Each row is a point on a tangle of strands that fork and nearly touch. The rows are in no order.
In the rows, zero is written as 128.
Points whose rows are less than 98.8 apart are linked; no others are. Some points are linked to none.
tun: [101 149 155 103 170 118 117 103 137  90 106 121 104 103  86 149 126 129
  53 149]
fezo: [119  78 202 138 117 121  92 161 169  92 121 139 126  83 134 104  66 161
 127 107]
pozi: [ 99 139  84 157 159 126 173 115 119 153 122 123 133 120 162 145 130 141
 144 208]
lora: [126 180 100  99 155 128 157 141 114 137 129  99  98 182 114 118 139  86
 107 125]
foti: [157 144 118 109 208 126  84 125 127 134  27 128 139 134 153 120 135 130
  96 106]
tolat: [118 157 176 124 169 150 104 123 144 118  89 137 146 159 120 114 111 128
  95 168]
gizot: [ 63 131  97 146 171 105 176 131 147 172  41 152 137 141 152 153 100 161
 135 149]
Gelog: [160  89 112 156 165 154  84 116 150 143  66  90 145 105 190 108 138 100
 139 103]
Buri: [107 124 136 122 140 133 105 139 127 120 103 100 112 149 118 154 137  92
  99 141]
Zonu: [129  87 160 162  65 109 120 127 129 118 194 146 127 124  96 130 129 152
 193 115]
Dek: [105 121 152 143 127 104  98 105  89  82 161 120 118 101  90 151 167 142
 118 152]
Ris: [146 114 148  92  72 129 148 168 128 120 141  88  88 123 123 110 123  81
 123  64]
Moba: [166  92 167 118  52  78 134  95 120 118 179 125 107  99  75 106 164 177
 169  90]
faleb: [124 171  60 126 140 168 206 139 154 189  93 139 138 152 174 152 120 134
 148 165]
mapib: [122 127 119 148 223 117  88 110 158 121  35 140 144 146 163 123 137 146
  83 102]
dak: [122  96 106 148 121 183 135 148 132 151  95  97 142  85 204 142 110 135
 141 153]
gipor: [141  93 142 155 104 105  87  95 139  59 197 117 140 104  66 144 136 168
 162 127]
buzal: [135 163 120  96 141  86 135  88  81 124 126 140 116 125  85 158 168 131
  92 141]
lika: [145 110 201 109 138 137  97 133 158  67  85 108 140  83 154  76 113 127
  96  95]
nukan: [126 102 124 165  75 148 142 134 144 131 219 131 133 139 130 123 102 139
 188 117]
Ditu: [ 78 161 145 120 191  88 120 125 139 118  52 166 120 122 110 132 117 150
  73 138]
nesa: [ 72 137 115 155 224 109 110 109 175 127  31 157 130 126 160  96 119 170
  92 110]
pebo: [119 103 196 138 116 147  84 134 161  88 143 127 142 100 110 122  79 138
 117 133]
rima: [116  82 128 163  86 158 133 165 174 121 170 104 124 140 138 130  96 104
 179 126]
guvep: [103  98  92 153 148 147 136 126 148 100 165 112 146 113 160 164  80 151
 112 178]
paga: [126 162  96 115 188 120 157 136 145 171  55 125 130 175 142  97  92 127
 144 143]
tirom: [138 113 180 127  82 142 115 138 156 101 168 113 125 139  92 135  99 113
 138 116]
Giken: [136 130 119 111 139 141  92 157 105 129 117 158 159 130 158 153  92 123
 102 132]
nanag: [132 119 170 139 166 151  77 126 175  90  89 117 147  93 156  93 116 116
  87 131]
Pasuf: [149 144  76 130 153 192 161 129 159 177  84 120 153 155 189 124 103 132
 136 160]
Pila: [156 185  86 111 124 134 123 119  69 156 181 151 132 134 117 107 186 113
 150 112]
tegog: [162  95 127 141  53  85 131 116 129 142 201 142 110 107  98  85 182 149
 178  64]
sufo: [118 157 115 136 126 139 114 117  72 170 148 154 137 147 122 142 133 126
 143 159]
sune: [128 119 145 144  68 133 110 112 102 138 187 131 115 122  88 135 168 114
 163 112]
Kipiz: [132  78 149 146  85  84 136 153 151 112 176  97  83  96  90 118  73 145
 180 114]
geg: [132 124 149 146 160 164  95 130 157 133  83 117 155 127 161 113 113 114
 116 166]
rav: [167 125 140 100  95 100 111 116  98  85 177 140 142 104 102 148 137 123
  99 116]
zakar: [110 166  49 127 149 123 169 128  85 180 140 175 138 170 146 154 121 162
 147 143]
danop: [118 161  94 140 126 198 142 151 125 186 157 146 130 156 151 125 117  98
 145 116]
Lat: [138 149 151 114 110 140 117  82 120 105 194 110 128 170  70 136 131 132
 114 136]
nomok: [133  93 171 134  96 146 115 162 168 101 140  94 123 155 132 114 104  99
 146 112]
kurol: [147  84  79 157  87 119  80  90 132 126 197 131 146 127 103 116 196 154
 167 121]
tofi: [109 148 115 121 173 113 107 139 113 135  89 174 145 128 137 155 105 139
  90 157]
fuda: [121 116 205 108  97 135 121 152  95  78 101 130 123  98 130 151 157 117
 109 122]
suni: [157 163 123  83 109 113 131 100  68 110 159 137 135 134 101 151 167 128
  97 121]
pebu: [119 127 151 138  91 146 102 131  88 148 161 149 136 124 114 145 138 114
 153 139]
lituf: [146 132  46 137 127 104 123  92 108 166 187 168 150 144 124 150 147 143
 128 131]
Telof: [110 176  93 135 165  97 184 121 119 165 110 149 133 151 131 118 130 133
 167 194]
Tuz: [124 128  98 140 127 147 140 156 121 126 156 110 134 133 169 122 135  87
 147 159]
kasud: [140 102  86 148 165 176 117 130 135 154  61  88 143  96 204 122 117 128
 137 144]
dov: [102 124  87 150 135 169 172 129 120 144 114 109 145  99 193 166 125 158
 128 195]
geb: [143  82 118 158 105 110  74  81 133  95 195 144 160 110  91 139 152 173
 152 143]
bisof: [142 110 151  86  98 111 129 106 110  66 163 104 117  90  84 165 128 122
  86 111]
fesu: [134 168 147 119 132 132 134  95 121 131 159 125 126 171  83 126 142 111
 113 158]
Tume: [ 97 135 103 162 158  74 127  81 128 133 136 159 126 119  75 162 157 143
 125 177]
Big: [136  91 180  98  85 116 147 117 124  69 143  86  93  63  83 144 121 132
 111 106]
vufig: [145 177  93 101 143 170 116 165 112 173 108 150 129 162 146 127 121  93
 132 118]
res: [ 84 132 169 125 162 145  94 116 157  53 107 113  89  85  98 134 131 137
  53 129]
bam: [162  97 105 128  64 115  97 101 123 127 191 136 130 126  93  97 216 144
 153  73]
Kivu: [121  97 230 113  91 116 131 164 126  75  99 127 112  96 129 121 135 135
 121 101]
vibo: [154 103 205 110  58  93 179 143 144 103 143 121  79 129  88 116 125 143
 148  97]
Labi: [167 165 112 101  90 131 125  97  74 136 177 145 130 129  98 123 205 117
 129  96]
Pufun: [ 95 169 147  98 168  80 145 113 104 109  84 153 107 116  90 157 146 136
  71 148]
ragop: [170  92 193 106 114 116 109 157 148  98  71 105 137 109 162  85 118 123
 123  72]
zefot: [131 158  63 141 141 126 157 141 116 145 154 142 129 146 148 143 156  85
 142 162]
Gos: [154 104 194  94  55 101 169 100  97  97 166 117  98 104  91 111 141 165
 145  93]
sulim: [129 152  88 128 144  44 148  78 122 159 128 181 143 139  77 142 149 144
 132 146]
lep: [142  93 166  88  85 120 132 151 117  99 112  79  92  98 115 131 121  94
 105  82]
Poten: [137 182  74 141 148  95 171 103 120 166 153 162 131 163 114 113 168 115
 161 167]
Suge: [163 148 120  94 172 146  99 138 117 139  43 100 121 156 145 119 151  96
 109  99]
mubo: [151 106 149 108  81 125 140 186 150 149 125 104  96 131 146  85 101  93
 142  49]
fimes: [116 114 101 146 142 118 112 110 125 101 191 122 143 136 115 150 106 140
 121 163]
Vini: [ 97 112  95 140 180 144 133 133 150 124 108 120 151 143 177 143  82 152
 100 169]
teb: [143 162 117 101 127 160 140 161 133 125 139  97 109 173 129 114 146  65
 106 102]
gumub: [136  92 132 122 102 142 106 179 122 124 122 143 159 119 175 136  81 125
 125 111]
sepor: [141  88 214 126  75  94 141 163 161 105 113 126  95 107 112 119 119 130
 148 115]
Gezov: [111 136 186 112 123 135 120 116  87  76 115 130 115  86 106 159 174 128
  90 149]
rivab: [ 74 134 109 143 202 102 143 125 155 155  15 152 137 130 152 119 103 161
 126 128]
pip: [ 93 142 135 147 165  88 106  78 118 101 152 139 116  99  77 147 159 152
  99 178]
giv: [144 145 127 137  77 150 137 153 108 166 190 137 121 103 134  90 121  98
 168 100]
zige: [110 140  74 144 135  94 154  93 122 174 145 183 151 167 108 166 120 159
 135 158]
rade: [174  98 163 112 105 134 115 163 136 130  84  93 120 140 164  74 120 102
 144  54]
Som: [145 172 178 101 132 152 125 118 119 114 123 125 144 145 107 121 126 107
 106 165]
Nam: [ 96 117  98 158 198 149 146 109 180 137  62 116 151 142 182 129  97 166
 103 168]
talil: [118 183 113  97 173 103 157 136 129 163  67 124 109 178 108 110 120 103
 128 136]
Tumal: [ 72 138  75 136 139 106 220 114 150 173  88 139 139 152 152 169  90 176
 143 156]
punu: [140 117  67 139 124 103 110  97 122 124 202 142 142 144 101 159 124 135
 119 137]
fegul: [117 171  66 113 162 144 141 161 100 186  93 166 130 167 150 152 109 134
 145 134]
rusi: [143 154 136 132  88 144 149 146  97 154 217 145 117 116 117  77 145 119
 161  52]
pogir: [157 110 130 130 153 156  78 125 135 151  59  84 123 130 157 112 147  88
 123  96]
fopup: [129  76 165 136 101 117 113 179 136 116 115 138 144  98 168 110  75 143
 147 113]
fisep: [112 100 114 159  97 177 147 165 153 142 148 103 129 144 175 123 120  98
 167 130]
kuf: [122 146  89 155 105 194 151 142 125 187 202 138 125 113 143 113 114 106
 154 102]
Zekip: [131 142 129 110  97 147 145 169 115 118 173 100 102 145 129 115 146  73
 125  83]
gov: [132 139  87 136 194 155 143 123 156 170  56 107 148 172 177 110 105 138
 133 156]

A fork is a point with three links. Follow the links from the first point to the second and name the forks in between, in order.
fimes, fuda -> zige
res, fisep -> Pufun rima
Labi, rima -> suni Pufun
nukan, rivab -> rima
Pufun, Ris -> suni
sepor, faleb -> zige gov
rade, buzal -> Ris suni
Big, Nam -> Ris gov
sune, lep -> rima Pufun suni
paga, lep -> Ris

Follow the links from the first point to the second, and from the first to the third. Name the last point that the two ways share.
Labi, Lat, Pasuf -> Ris
pip, giv, Vini -> zige
rivab, Zonu, pebo -> rima
fesu, Pasuf, Labi -> Ris
res, Telof, Nam -> Pufun
kasud, sufo, Pufun -> rima

A fork is a point with three links, a tip a point with one. Leave the first point through the second and follow the links. Name the first fork or tip that comes.
fesu, Som -> Ris
kasud, Gelog -> Tumal
Pufun, Ditu -> rima
fezo, fopup -> Pufun
sulim, Tume -> gipor
gov, Nam -> zige
lika, nanag -> Lat
